Each row is a point on a tangle of strands that fork and nearly touch. The rows are in no order.
(in the rows, 128 means zero)
Points whose rows are less than 86.5 apart are linked; no others are. Some points are linked to none.
(1172): [ 95 130 123 126 100 170 108 173  98 173 123  99 124  89 108  76 118 107
 141  82 143 107]
(2430): [128  92 168 138 111 157 125 160 140 174 109 166 105 147 135 102 155 139
 138 165  98 106]
(362): [142 108 157  90 117 132  76  77 150 102 131  68 147 103  87 177 118 142
 110 143 151 185]
(2087): [ 57 104 117 131 111 111 158  72 167  95 122  82 159 108  68 153 154 110
 101 135 167 117]
(978): [ 88 137 116 124 105  96 136 102  92  88 100 127 108  99 115 111 134 148
  94 119 172 137]
(1560): [106 162 116 146 140 165 145 182 166 167 185 131 156  84 142  63 178 149
 183 117 127 110]
(187): [175 121 117  96 153  59 138 108  99 108 131 148 152 163 121 152  91 120
 108 151  71 135]
(128): [ 55 102 126 134 102 107 168 115 138 149 109 126 149 125  77  87 150 101
 104 148 119 102]
(1747): [137 130 139 147 138 156 159 161 214 166 166 142 141 136 146 104 168 155
 151 161  94  89]
(2145): [ 46 126 134 161 115 168 141 112 163 111 124 125 164  77  90 112 185 143
 123 166 164 157]
(1113): [144 135 119 127 160 130 124 112 189 119 165  78 205 117 106 192  95 120
 116 134  89 139]
(2055): [ 73 152  93 177 120 133 159 122 107  80 107 147 102 113 156 121 158 119
 136  97 200 130]
(2269): [153 165 118 142 134 172 101 154  96 143 142 114  98 118 172 121 108 120
 168  78 166 135]
(484): [ 62  95 167 130  80 184 101 122 122 148  90 122 124  91  94  91 179 145
 134 140 181 145]
(2147): [ 87 120 102 110 103  67 154 102 106 132 107 112 154 109  68  81 114 116
  79 128  92 106]
(466): [ 86  91 126 120  99 101 158 123 120 172 103 121 129 154  81  90 128  79
 108 129 107  90]
(2577): [170 120 167 115 123 182  96 172 157 195 145 132 139 117 136 107 135 153
 153 137  78 110]
(433): [100 117 103 119 123  87 159 106 136 137 130 101 168 130  82 122 109  94
  99 122  91 103]
(553): [149 151 125 157 152 181 109 118 180 115 160  85 150 133 155 201 115  99
 169  99 161 148]
(459): [176 164 125 123 158 165 101 147 153 154 182  95 145 126 156 150 101 127
 170  97 121 124]
(436): [134 161  74 130 143  94 167 150 119 118 149 121 126 123 149 118 105 102
 128  62 107  66]
(2593): [ 94 133  88 146 143  98 146  71 142  38 104 112 140 106 132 177 133 128
 106  92 174 129]
(2447): [ 97 152 106 154 148  52 188 119 110 109 140 176 144 119 135  97 133 145
 110 150  87 100]
(729): [ 93  92 157 130 114  89 156  95 153 125 101 164 124 164 100 125 159 141
  95 201 110 127]
(893): [132  94 183 128 108 179  87 139 107 156  88 159  87 140 145 121 151 149
 148 144 154 151]
(1861): [ 83 154  94 107  89 110 125 132  94 107 104 109 129  61  93  75 116 141
  80  97 146 134]
(1911): [171 106 152 124 131 176  91 123 139 130 124 106 101 175 149 202 116 101
 152 118 171 168]
(2603): [154 139 126 133 160 139 141 131 209 145 177  94 179 136 122 179 114 112
 137 137  86 109]
(2223): [ 89 154  94 152 154 115 162 109 159  98 151 106 192  82 106 144 123 130
 112 124 111 118]
(1214): [107 139 158 147 128 174 111 159 144 165 138 148 160  70 130  79 158 174
 148 157 106 136]
(1149): [ 55 141  89 145 110 116 173 147 119 139 128 115 153  83  88  74 137 102
 111 109 128  90]
(2287): [105 169  88 125 120 145 107 114 141  91 136  71 180  52  92 138  99 142
 100  93 152 153]
(1607): [ 48 113 117 153  94 112 165 148  83 148 100 144  99 117 109  64 157 110
 121 120 158 102]
(374): [109 145 139 141 111 205  75 112 139 116 128  95 144  81 130 139 126 142
 155 115 190 187]
(1137): [146 181 115 142 145 116 133 173  96 143 163 160  97 105 192  65 139 170
 167 106 130 121]
(1504): [115 161 113 139 130 151 136 178 119 170 165 125 125  92 147  64 142 135
 168  96 127 101]
(2352): [154 147  94  89 121  91 111 121  91 119 121 100 142 109 106 120  72 125
  88  97  97 130]
(2140): [ 83 105 133 138 127  77 169 101 113 119 108 168 107 167 118 117 150 122
 105 162 127 117]
(88): [ 61 140  97 154 119 137 180 170 135 158 153 116 147  96 104  72 163  93
 146 107 129  72]
(221): [131 151 120 150 150 172 139 138 209 145 180  91 178 116 126 161 132 109
 155 123 123 114]
(1004): [133 121 163 131 125 124 133 177 109 185 135 191  87 145 164  62 163 153
 164 145  98  97]
(415): [ 96 158 120 152 155  99 176 137 161 140 173 154 171  99 129  84 154 154
 133 164  78 108]
(61): [104 100 136 160 120 162 153 122 237 127 133 103 167 137  91 172 143 122
 104 183 110 117]
(1295): [156 116 123 123 140 132 145 142 148 154 148 103 121 181 133 172 115  65
 145  99 121  95]
(185): [109 149  89 127 110 137 111 101 127  76 114  77 131  94 118 159 110 117
 109  67 191 142]
(2426): [ 81 170  97 168 148 157 168 158 166 132 181 125 166  79 127  88 184 128
 167 122 134 110]
(1457): [138 175  85 131 161  79 161 136 134 122 170 123 169  97 135 109 106 136
 121 101  71  87]
(735): [172  95 150 107 143  89 131 109 111  96 116 179  99 200 144 174 131 126
 120 180 124 153]
(145): [182  80 162  88 124 125  97 117 117 109 107 132  93 192 130 193 126 110
 127 154 154 167]
(1073): [144 134  94 118 130 123 107 101 117  75 111  78 119 130 132 190  96 100
 113  59 174 137]
(1148): [103  92 163 133 108 159 111  99 175 122 106 113 121 142 108 162 153 137
 116 168 166 151]
(257): [115 146 103 138 149  98 124  64 147  42 125 104 160  94 127 182 122 159
 105 119 161 163]
(1252): [138 126 171 144 125 180  77  99 135 114 112 141 105 129 163 158 143 165
 149 157 181 202]
(182): [ 90 118 100 126 116  89 148  76 120  70 103 100 114 125 111 158 135 114
  99  91 178 115]
(2054): [184 129 119 116 156 139  96 121 131 109 146  78 148 147 137 209  84 104
 136  90 134 159]
(1161): [132 147 102 110 115 105 121 147  82 137 115 116 119 109 120  94  90 116
 102  86 115 113]
(2466): [170 163 100 137 181  65 160 121 107  87 153 162 125 144 178 151 108 143
 131 110  93 106]
(2604): [ 77  83 170 144  83 210 108 134 161 154  89 123 117 121 108 124 178 129
 140 141 180 129]
(2502): [124 145 110 115  98 143 104 171  65 159 114 117  92 102 129  76  96 114
 125  71 143 115]
(604): [164 174 113 147 173 149 122 123 170 120 186  98 168 113 163 168 111 136
 163 106 120 138]
(498): [ 66 100 169 117  92 141 107  92 126 120  99 123 124  81  82  98 173 168
 115 167 172 161]
(438): [185 140 119 101 163 114 151 154 189 170 193 122 152 165 147 122 127 133
 150 129  64  92]
(952): [179 106 126 107 132 137 150 161 172 184 160 113 116 192 132 143 126  76
 152 114  88  74]
(1263): [122 105 163 149 100 211 118 172 188 179 121 121 132 122 124 117 156 133
 153 139 118 100]
(42): [182  97 151  94 117 128 132 175 117 199 132 159  98 179 137  91 133 106
 154 132  73  78]
(189): [159  95 165 102 103 163 107 168 140 202 117 136 137 135 112  92 131 129
 139 138  59  92]
(1561): [120  75 161 120  97 108 143 116 160 145  94 162 131 163  86 106 150 140
  92 206  70 119]
(967): [171 108 126  84 136  84 113  99 114 108 126 109 157 145  99 164  92 125
 100 146  90 161]
(1439): [137 117 155 119 128  97 137 157  96 173 125 185 108 153 137  75 136 137
 138 158  75 106]
(1163): [135 157  76 141 156  75 162 126 107  72 110 158 103 134 179 144 111 110
 115  67 126  85]
(2332): [171 122 125 100 139  98 144 155 103 177 147 142 114 172 134  99 112  92
 145 119  78  84]
(959): [ 94 126 149 167 143 112 164 124 114 118 115 194  78 171 172 129 166 129
 142 160 166 124]
(2658): [104 189  86 175 125 168 132 132 125  76 132 126 139  65 161 122 139 131
 147  85 183 154]
(1735): [193 109 149  98 146 129  94 127  81 114 119 153  87 181 157 172 109 124
 139 139 146 168]
(706): [129 131 138 139 138 110 175 147 201 162 163 157 151 145 127  96 159 147
 128 184  60  86]
(1451): [137  97 160 133 100 213 102 169 161 192 119 108 113 144 126 133 137 102
 164 110 136  97]
(2064): [ 65 164  71 140 108 145 148 132 135  94 124  91 168  58  88 107 133 112
 100  84 158 116]
(110): [158 100 109  74 111  89 114  99 109 115 117  69 146 143  75 160  85  92
  98  97 115 132]
(580): [ 86 113 134 131 114 172 117 117 170 141 130  83 167 103  83 142 133 114
 122 133 144 136]
(1918): [ 54 104 146 154 102 164 145 148 129 158 110 144 116 113 113  87 181 117
 140 139 160 116]
(2537): [102 159  99 158 141 107 185 169 118 143 162 151 104 132 167  74 166 123
 167  98 145  78]
(1076): [ 48 101 139 138 103 146 143  90 184 111 119  98 163 101  67 133 172 123
 107 165 162 138]
(2473): [134 152 126 168 155 162 123  92 172  88 148 112 152 129 164 200 126 124
 154 125 168 168]
(1015): [177 159 129 106 152 105  92 126  80 112 137 139 130 111 143 125  83 165
 114 132  99 164]
(183): [106 140 138 129 111 112 102 126  55 106  92 164  81 103 147  79 131 175
 115 135 166 166]
(2304): [143 103 154 142 130 162 116 121 164 129 115 128 101 180 144 187 136 104
 136 146 159 143]
(830): [194 159 107 107 172 123 119 146 147 145 190  89 164 128 147 153  87 120
 153  90  84 113]
(1847): [156 159 120 105 133  95  91  97  88  67 111 126 116 100 141 141  97 171
  95 121 148 181]
(1511): [116 112 134  92 108 100 111  70 140  91 123  60 148  99  66 160 123 132
  99 130 150 149]
(1716): [ 93 158 125 157 120 121 131 143  76 112 114 168  96  97 162  82 145 160
 131 130 167 152]
(215): [154 167  84 137 175  81 172 134 129 110 166 143 130 139 173 133 119 124
 144  81 101  79]
(1929): [179  95 155 129 144 121 131 122 158 102 119 158 105 202 148 201 135 126
 122 189 124 152]
(1818): [173 135  99 122 158  67 157 130  82 104 135 158 100 173 163 151 102 105
 131 101 101  96]
(1307): [ 99 160  85 152 136  68 179 136  93  89 109 171 100 120 163 105 128 124
 106  93 132  91]
(356): [188  87 160 128 124 159 106 145 176 134 119 132 118 167 134 176 125 144
 121 188  91 143]
(56): [ 87 128 119 163 119 140 150 129  97 126 111 135  90 144 145 125 146 100
 143 100 191 111]
(225): [ 79 152 115 167 123 186 138 153 140 137 142 117 140  91 127 104 158 110
 169 109 175 129]
(605): [157 129 111 123 157  98 162 127 171 145 167 109 167 157 124 164 112  91
 129 121  73  91]
(2642): [ 72 139  70 138 113  98 175 124 125 109 117 106 154  98  95 109 116  93
  95  82 127  82]
(167): [128 163 126 118 110 115  88 110  78  84 101 136  95  84 144 106 115 179
 102 120 173 182]
(1298): [170 138 144 129 165  98 146 138 115 133 153 179 103 175 171 134 130 134
 147 155 100 118]
(503): [106 173  70 134 132  92 171 152 127 131 152 120 170  73 116  79 111 119
 112  95  84  82]
(2): [195 115 137 112 157 101 140 135 160 128 148 144 141 183 139 180 115 117
 125 171  73 129]
(1330): [149 162 108 126 157  93 108  87 117  59 131 121 150  97 142 168  99 173
  99 118 129 174]
(1784): [138 114 165 117 130 159  80 100 169 119 125 104 155 113 108 168 124 162
 116 168 133 191]
(1341): [147 118 172 117 127 138  77 132  60 133 101 176  86 133 155 108 129 174
 138 155 146 176]
(755): [155 153 135 115 152 121 112 145 113 156 158 135 148 102 139  99 106 155
 136 139  78 133]
(763): [ 84 131 160 137 117 160  96 108 124 116 112 139 134  81 117 109 156 177
 126 164 165 176]
(364): [ 96 146 101 128  95 145 116 132  88 106  95 111  82 105 135 111 126 115
 119  69 207 132]
(486): [125 101 125 116 114 159 113 133 127 156 126  71 121 158 104 165 106  67
 133  82 157 111]
(2041): [160 121 114 111 133  95 132 136  61 120 112 148  83 174 151 129 103 101
 124 103 132 113]
(1053): [116 164 102 117 109 134  96  90 130  66 118  81 142  65 111 148 109 153
 101  96 183 168]
(1955): [182 117 130  80 123 127  84 150  53 154 119 128 107 135 123 111  82 121
 126 109 103 140]
(953): [179 132 149 129 136 193 109 171 186 179 161 124 112 156 170 132 142 134
 181 124 124 108]
(2617): [165 123 185 130 131 189  65 126 132 137 113 151 119 119 161 144 129 182
 148 161 133 190]
(1536): [116 109 138 113 117  57 147 109  97 141 111 174 136 148  99  75 125 140
  99 180  73 123]
(172): [150  94 138  76 110  61 122  77  85  86 105 119 101 154  91 150 126 122
  99 146 140 140]
(1836): [160 164 130 134 172 129 122 121 162 124 173 121 173 113 147 162 111 150
 136 144  95 143]
(1411): [179  91 171 110 121 170  79 122 173 119 113 114 131 149 121 184 123 157
 118 183 117 181]
(155): [108 147  75 127 128 134 138 134 139 118 139  65 159 104 104 152  90  79
 117  53 134  87]
(811): [167 147  96 107 149  75 159 146 105 156 157 128 137 152 130 101  98 107
 130 100  65  80]
(100): [204  86 140 106 137 116 146 152 155 138 131 151 106 213 144 177 123  93
 137 168  88 107]
(708): [133 139 137 133 141  95 126 120  69 103 112 175  83 150 158 125 121 149
 123 138 146 150]
(1794): [158  88 168 105 118 130  97  87 145  94 106 119  99 171 126 195 148 133
 122 170 167 180]
(1242): [145  93 123  84 104 132 100 112 111 135 117  63 121 149  86 164  97  83
 117  89 154 129]
(1506): [109 174 120 177 155 158 144 130 146 113 159 140 143  93 164 120 154 141
 165 132 157 141]
(93): [137  82 125  86 102  72 139  85  89  98  95 107  87 179  97 160 127  83
 107 112 159 119]
(1928): [143 116 157 152 148 118 142 111 161 107 125 173 107 174 155 168 146 146
 122 190 125 148]
(1540): [175  77 150 117 126 123 139 152 127 145 108 168  76 220 145 159 137  84
 140 159 125 105]
(303): [119 155  90 148 131 166 130 140 144 123 144  78 143 112 135 155 108  89
 152  62 164 104]
(923): [116  85 161 135  91 155 135 162 159 191 106 142 129 139 105  89 154 123
 130 154  80  80]
(1468): [103 176 104 160 157  88 164 131 115  97 149 165 151  83 148  97 137 168
 119 147 107 130]
(352): [130  73 140  97  94 127 130 142 115 190  97 123 118 172  84  95 119  71
 123 129  92  93]
(531): [158  72 158  93 104 103 119 127 126 157  96 161 130 167  95 108 127 131
 106 187  64 128]
(2434): [172 158 142 136 158 167 125 158 193 157 182 143 132 138 184 116 151 166
 177 137 120 125]
(1711): [171 173 114 116 163 109 131 166 113 160 183 146 118 129 181  77 124 166
 166 105 101 112]
(1034): [107 140 144 142 144  82 158 129 142 146 144 179 159 113 121  81 142 164
 115 192  60 125]
(2579): [199 129 136 114 154 149 130 161 207 166 182 130 138 163 154 135 133 159
 153 157  65 106]
(33): [ 84 144 146 149 136 142 129 130 138 134 142 147 166  75 115  90 150 162
 124 172 114 151]
(2588): [140 122 129 150 150 134 124  90 153  87 129 111 132 160 150 214 128 111
 136 118 170 160]
(1554): [127 189  86 144 140 112 134 127 112  74 122 142 139  73 162 124 109 152
 106  90 141 139]
(2204): [152  90 120 113 133 120 136 123 150 131 128  82 140 188 107 202 107  59
 123 102 127 113]
(1258): [202  95 148 107 122 151 132 178 165 181 142 147  98 186 150 117 142 132
 160 147  74  80]
(1450): [136  82 165  97 110  90 118  77 122  95 103 128  95 168 101 170 150 128
 107 168 159 156]
(333): [153  89 172  88 108 132  76 133  57 147  90 164  90 144 125  96 131 155
 127 147 130 156]
(2527): [115 129  85 119 117  87 145 107  96  82  91 117  99 138 131 149 110  98
  95  68 159 104]
(2068): [ 81 105 100 128 110 114 163 114 125 135 111  88 130 150  87 142 120  67
 114  83 152  82]
(353): [179 132 116 102 147 132 111 147 127 161 159  88 151 137 122 151  81  97
 137  99  88 117]
(1539): [174 138 143 129 167 113 134 128 170 131 161 148 156 145 143 158 117 145
 123 177  70 138]
(381): [168 142 123 114 128 170  78 149  89 145 133  93 102 122 144 140  84 110
 145  75 157 140]
(710): [112 112 142 141 123  91 168 133 165 163 131 168 151 143 107  85 144 131
 110 192  53  97]
(1703): [ 44 126 117 154 105 130 158 137 104 126 110 140 123  88 102  74 169 131
 120 138 167 128]
(2667): [ 54 109 134 155 117 101 168 106 109 110 100 161  98 141 122 109 168 124
 114 150 175 125]
(2344): [169 109 123  97 150  77 117  89 116  74 125 106 148 157 120 201  97 120
 109 124 122 161]
(1353): [105 131  97  99 105  96 122  95 124 111 122  73 167  83  67 116  95 128
  78 111 111 129]
(510): [111 151  99 125 129 104 141 138 119 152 151 108 171  83  98  79  98 126
 110 119  72 108]
(1299): [138 128 109 123 157 103 123  83 162  80 143  77 188 118 107 202  96 128
 103 115 114 155]
(690): [ 95  72 173 123  96 109 137 127 108 147  81 180  86 166 111  92 166 138
 113 182 122 122]
(470): [123 129 174 135 110 215  65 148 124 164 118 123 151  68 136 107 139 172
 158 127 141 168]
(1602): [149 118 166 136 128 152 132 179 154 179 141 186  94 152 178  82 178 180
 169 157 101 102]
(2062): [166  58 162  71  89 145  88 129 116 164  95 114 122 159  84 130 118 114
 114 145  99 136]
(2474): [168  85 152  98 114 154 106 155 117 169 111 128  96 178 123 142 118  88
 139 130 115 114]
(1912): [127 149 144 143 147 139 113 123 122 126 137 141 135 111 146 132 123 157
 134 149 132 160]
(1273): [151  73 143  67  93 136  92 123  93 161 102  88 110 157  85 132 108  84
 122 110 135 127]
(2490): [172 167  87 123 175  90 149 134 145 120 180 112 161 124 157 144  98 130
 142  82  82  91]
(426): [ 94 170 103 150 105 163 111 114 109  71 110 116 119  68 138 113 138 149
 128  98 207 173]
(2315): [104 150 130 157 147 101 173 151 116 144 148 169 114 134 161  90 153 137
 149 142 119 102]
(789): [ 85 146 128 180 150 111 185 130 135 117 136 182 108 140 162 118 172 132
 145 149 154 111]
(1639): [119 122  80 112 114  68 162 119  87 107  97 127 109 150 118 120 105  82
  92  74 122  77]
(456): [162 109 123  87 122 102 114 138 119 187 133 109 169 129  82  89  85 102
 116 135  41 108]
(2130): [ 88 144 113 128 111 139 117 139 102 127 120 115 134  75 112  90 123 139
 117 115 154 142]
(783): [197 116 135 111 140 174 124 172 187 180 169 103 108 184 152 152 127 101
 170 111 111  88]
(1138): [101  84 164 106  98 112 119 112 109 146  91 148 114 140  92  99 144 139
 108 162 124 135]
(950): [137 122 102 124 147  80 161 111 128 125 140 112 154 156 111 153 102  89
 111 114  85  96]
(1404): [116 115 141 126 112 183 108 165 125 190 129 102 118 124 116 111 123  91
 157  91 143  99]
(2525): [ 89 109 160 142 110 146 114  95 114 108  93 144  84 135 137 129 166 144
 137 147 207 164]
(2571): [123 161 131 142 127 112 127 168  67 143 127 168  91 102 163  61 126 157
 135 125 129 130]
(2442): [ 56 126 133 165 115 134 148  93 121  91 101 146 104 117 131 119 181 139
 130 146 210 153]
(441): [ 92 150  87 162 146  80 203 145 123 121 147 153 122 132 155  95 149 103
 139  92 125  59]
(1627): [ 89 136 130 138 128  73 143  78  97  66 102 155 101 122 129 126 152 167
 100 151 171 151]
(12): [160 151  95 125 147 116 144 151 105 140 148 111 109 145 154 135  98  94
 142  70 123  87]
(2414): [ 49 108 126 148 105 154 170 131 175 156 128 112 158 114  75 112 164  91
 120 148 132  97]
(147): [100 161 109 157 151 167 152 143 192 138 179 106 185  87 116 122 153 122
 158 127 125 108]
(393): [155 147 103 120 146  50 159 134  82 130 138 163 123 148 138  93 100 125
 115 126  66 100]
(2017): [135  92 191 135 104 185  82 117 140 126  83 156  89 143 148 145 161 171
 136 175 169 173]
(2261): [ 89 102 133 127  97 107 140 143  64 157  91 147  82 145 113  70 134 109
 117 119 141 106]
(1586): [ 72 120 132 115 101 149 106 124 119 143 117 100 157  66  74  83 135 145
 110 133 139 143]
(39): [138 147 101 153 153 121 139 112 116  85 124 130 110 143 173 173 119 109
 141  82 165 129]
(368): [170 121 104  88 128  93 104  93 100  71 111  88 119 136 122 187  92 118
 101  87 148 153]
(1987): [123  91 135 126 117 146 130 124 126 141 109 101  93 185 120 176 127  64
 136  98 178 115]
(1521): [103 122 125 121 111 125 119 102  90  98  99 115  86 130 122 134 128 124
 114 103 196 141]
(475): [ 68 139  75 162 138 100 204 131 139 110 137 125 147 117 120 115 143  88
 127  89 126  61]
(1179): [155 147 120 116 128 105 102 117  59  82 101 153  69 141 162 136 108 143
 114 107 172 161]
(2417): [ 95 117 145 143 122 169 120 115 210 129 135  94 184 101  86 160 137 134
 113 170 123 145]
(450): [103 122 145  95 103 127  85 111 105 139 118 105 155  66  78  84 117 172
  98 144 110 160]
(1977): [108 158  94 161 162 110 153 101 143  78 143 125 166 100 141 163 121 138
 120 114 132 129]
(1401): [124 152 141 139 120 207  69 145 113 146 133 107 136  74 142 112 117 149
 163 104 164 167]
(2115): [143 138 180 148 129 173 102 157 142 158 131 178 131  97 158  95 161 195
 152 171 102 144]
(1055): [176 154 123 106 166 101 149 156 144 167 189 150 134 154 162  92 129 150
 157 129  72  98]
(1647): [ 78 141  99 133 112 168 117 118 143 118 134  66 171  72  78 126 119 116
 118 101 160 135]
(1570): [155  98 111 111 140  86 146 110 113 112 122 112 128 184 117 184 104  74
 118 107 119 114]
(651): [136 172 106 155 186 107 147 101 160  86 170 127 187  96 153 168 115 159
 130 137 100 141]
(1165): [159  84 119  83 103  95 127 132  81 167 101 125 121 177  88 108  97  66
 118 119  92 104]
(1279): [161 137  99 113 157 117 110 108 140  98 144  68 173 120 119 196  75 112
 115  85 114 141]
(472): [126 154 125 126 137 173  91 133 142 140 156  88 176  71 110 132 100 144
 132 125 121 155]
(718): [175 162 143 145 146 179  90 134 109 130 145 136  98 138 193 149 114 135
 180 107 164 164]
(48): [206  97 160 122 125 166 116 165 172 154 133 151 101 180 147 144 136 150
 143 181  75 111]
(1338): [176 119 149 113 127 191  61 135 111 143 125  97 108 145 148 170  98 106
 157  96 166 169]
(2040): [188 121 166 106 147 139  75 134  77 125 118 169  99 147 164 142 111 162
 142 155 130 181]
(1678): [136  97 140 130 138 112 136  96 143  97 113 124 110 186 132 200 136 100
 123 134 163 141]
(1289): [122 130 129 124 144  65 140  91  88  85 113 168 116 148 131 134 127 157
 102 151 124 147]
(2070): [135 132 129 108 131 104 122 135 113 161 139 129 159 114 105  94 100 133
 112 146  61 125]
(1288): [ 87  91 168 163  81 221 119 164 183 168  96 132 132 107 112 108 184 146
 146 153 140 111]
(526): [175  93 149 100 126 105 123 135 157 151 126 155 155 155 104 123 114 136
 106 196  37 127]
(1909): [ 88 173 111 148 139 115 140 124 122 104 145 140 168  58 115  93 131 170
 107 155 115 152]
(1485): [103 131 144 162 123 163 165 176 196 166 157 163 128 123 152  75 199 157
 167 160 115  92]
(306): [149 144 162 170 139 191 114 135 176 135 148 154 104 140 192 144 158 148
 180 149 156 153]
(859): [117  90 128 114 110 113 131  91 110 103 101  93  85 173 108 178 133  81
 119  95 192 122]
(2239): [159 114 139 100 131  78 127 132  81 150 125 178 127 152 120  86 108 133
 120 170  64 129]
(2394): [113 102 145 113 112 124 118 128  88 151 102 137  96 145 115 107 124 117
 123 128 139 126]
(572): [124 177  89 158 129 175 117 131 126  94 135  96 134  94 156 151 110 109
 155  64 184 138]
(1208): [114 157  80 124 115  80 162 151  82 114 102 148  92 124 148 100 109  97
  97  66 129  82]
(1546): [113 127 139 116 133 101 117  75 135  94 125 116 152 108 100 149 127 165
  99 166 133 169]
(1748): [ 56 153 110 169 124 171 137 137 135 110 137 122 164  58 102  88 177 141
 136 139 160 157]
(1030): [166 132 136  89 137 119  79 104  93 106 128 106 129 115 118 153  90 156
 110 132 132 179]
(1899): [ 86 110 160 166 119 156 139 123 138 127 106 170  94 151 151 127 174 134
 139 160 177 140]
(419): [160 121 173 158 144 150 128 138 150 126 125 190  81 174 185 146 156 157
 149 184 133 141]
(938): [162 123 114 105 122 116 108 127  54 104 101 127  65 165 148 148 103 107
 128  86 174 141]
(1972): [ 67 131 107 154 137 129 156  88 170  87 135  99 183  99  93 160 149 123
 107 133 150 134]
(1180): [107 143 163 177 129 191 122 142 147 135 129 170 109 111 183 109 173 151
 177 156 166 157]
(2595): [119  76 142 130 104 116 162 132 167 165 108 138 123 182  99 121 139  89
 110 170  82  86]
(1728): [158 112 109  95 123 115 128 140  99 167 134  99 135 152 102 126  85  73
 125  99  92 104]
(2282): [132 150  99  90 114  87 105  98 106  88 114  92 139  87  97 129  90 147
  74 105 125 151]
(992): [121 143 125 162 144 146 142 124 122 118 134 139 105 143 170 152 136 114
 159 109 172 134]
(2101): [110 166  96 110 106  89 130 145  83 119 105 132 126  77 115  68  99 142
  77  99 109 127]
(794): [114 131  85 103 107 109 122 109 128 113 122  58 158 104  78 140  84  95
  89  71 130 110]
(2516): [113 108 115 104 102  56 143 110  85 146  99 143 134 135  80  63 112 115
  92 142  82 114]
(716): [ 84 165 107 152 112 189 103 110 131  86 128  95 155  60 115 122 137 144
 134 113 192 176]
(2374): [113  95 122  93 104  85 132  78 125 106 113  77 134 134  72 151 117 103
  93 117 141 127]
(275): [164 119 178 141 133 160 107 160 128 155 121 190  81 158 179 114 156 161
 163 162 120 132]
(2197): [138 171 116 155 129 165  92 108 102  89 124 122 114 100 176 146 109 150
 147 104 189 185]
(1253): [135 128 132 106 145  56 122  73 110  80 123 145 146 130 109 146 118 173
  86 177 103 169]
(2179): [161 163 126 109 139 108  98 154  68 143 139 152 125  93 143  79  89 168
 116 128  82 146]
(2540): [157  85 163 133 115 154 136 158 143 160 109 168  78 190 143 135 152 117
 141 166 111  99]
(1447): [115 148 112 138 135  49 165 128  73 114 120 185 114 135 138  82 120 145
 102 144  91 111]
(1195): [ 84 125 152 159 119 152 152 155 157 157 130 160 124 112 131  91 177 143
 147 161 127 116]
(942): [ 73  96 143 155 106 165 158 128 204 142 118 120 146 135  90 138 162 115
 112 176 131 109]
(1000): [188 107 164  86 126 159  72 160  89 170 123 139 118 141 136 122 101 134
 144 135  93 146]
(1802): [129 158 102 143 114 160 113 150  85 118 111 118  79 121 167 127 107 102
 146  55 195 128]
(175): [158 158 150 159 145 192  95 120 158 126 152 127 127 130 184 166 126 138
 177 130 157 174]
(412): [ 89 135 149 139 132 139 114  87 150  98 123 129 157  91 110 137 151 176
 109 184 149 182]
(2668): [170 123 174 138 126 190 102 166 177 166 135 149 130 120 157 117 151 182
 156 163  90 122]
(1606): [173 113 131 106 146  61 149 117 129 133 139 165 157 170 112 133 107 120
 108 181  40 128]
(64): [171 114 178 100 123 173  59 140 100 160 113 140 129 112 137 123 117 170
 136 140 110 171]
(1070): [106 119 168 159 111 192 103 154 118 158 108 162  91 116 167 101 168 148
 171 132 170 146]
(1413): [147 141  82 137 160  89 140 110 115  57 111 129 111 137 171 182 100 109
 117  62 142 108]
(96): [ 99 156 101 145 136 132 158 157 134 155 162 114 149 103 125  93 133 110
 146 100 119  89]

Follow the links from the first point to the second, and from the first to the third. Name the last point that the two ways share.
(1802) / (353) / (2282) | (1289)
(1451) / (61) / (1338) | (1289)
(1015) / (893) / (61) | (2490)
(96) / (275) / (2434) | (950)
(503) / (2667) / (303) | (2490)
(2571) / (1639) / (1076) | (1847)
(1295) / (735) / (1504) | (950)

A fork is a point with three links. Follow the links from the first point to the second and name the forks in between, in order.
(1353) / (755) | (1161) > (1289) > (215) > (2490) > (2070)
(942) / (12) | (830) > (2490) > (215)
(353) / (1716) | (830) > (2490) > (2070) > (1847)
(257) / (412) | (1847) > (2070) > (2490) > (215) > (1289)
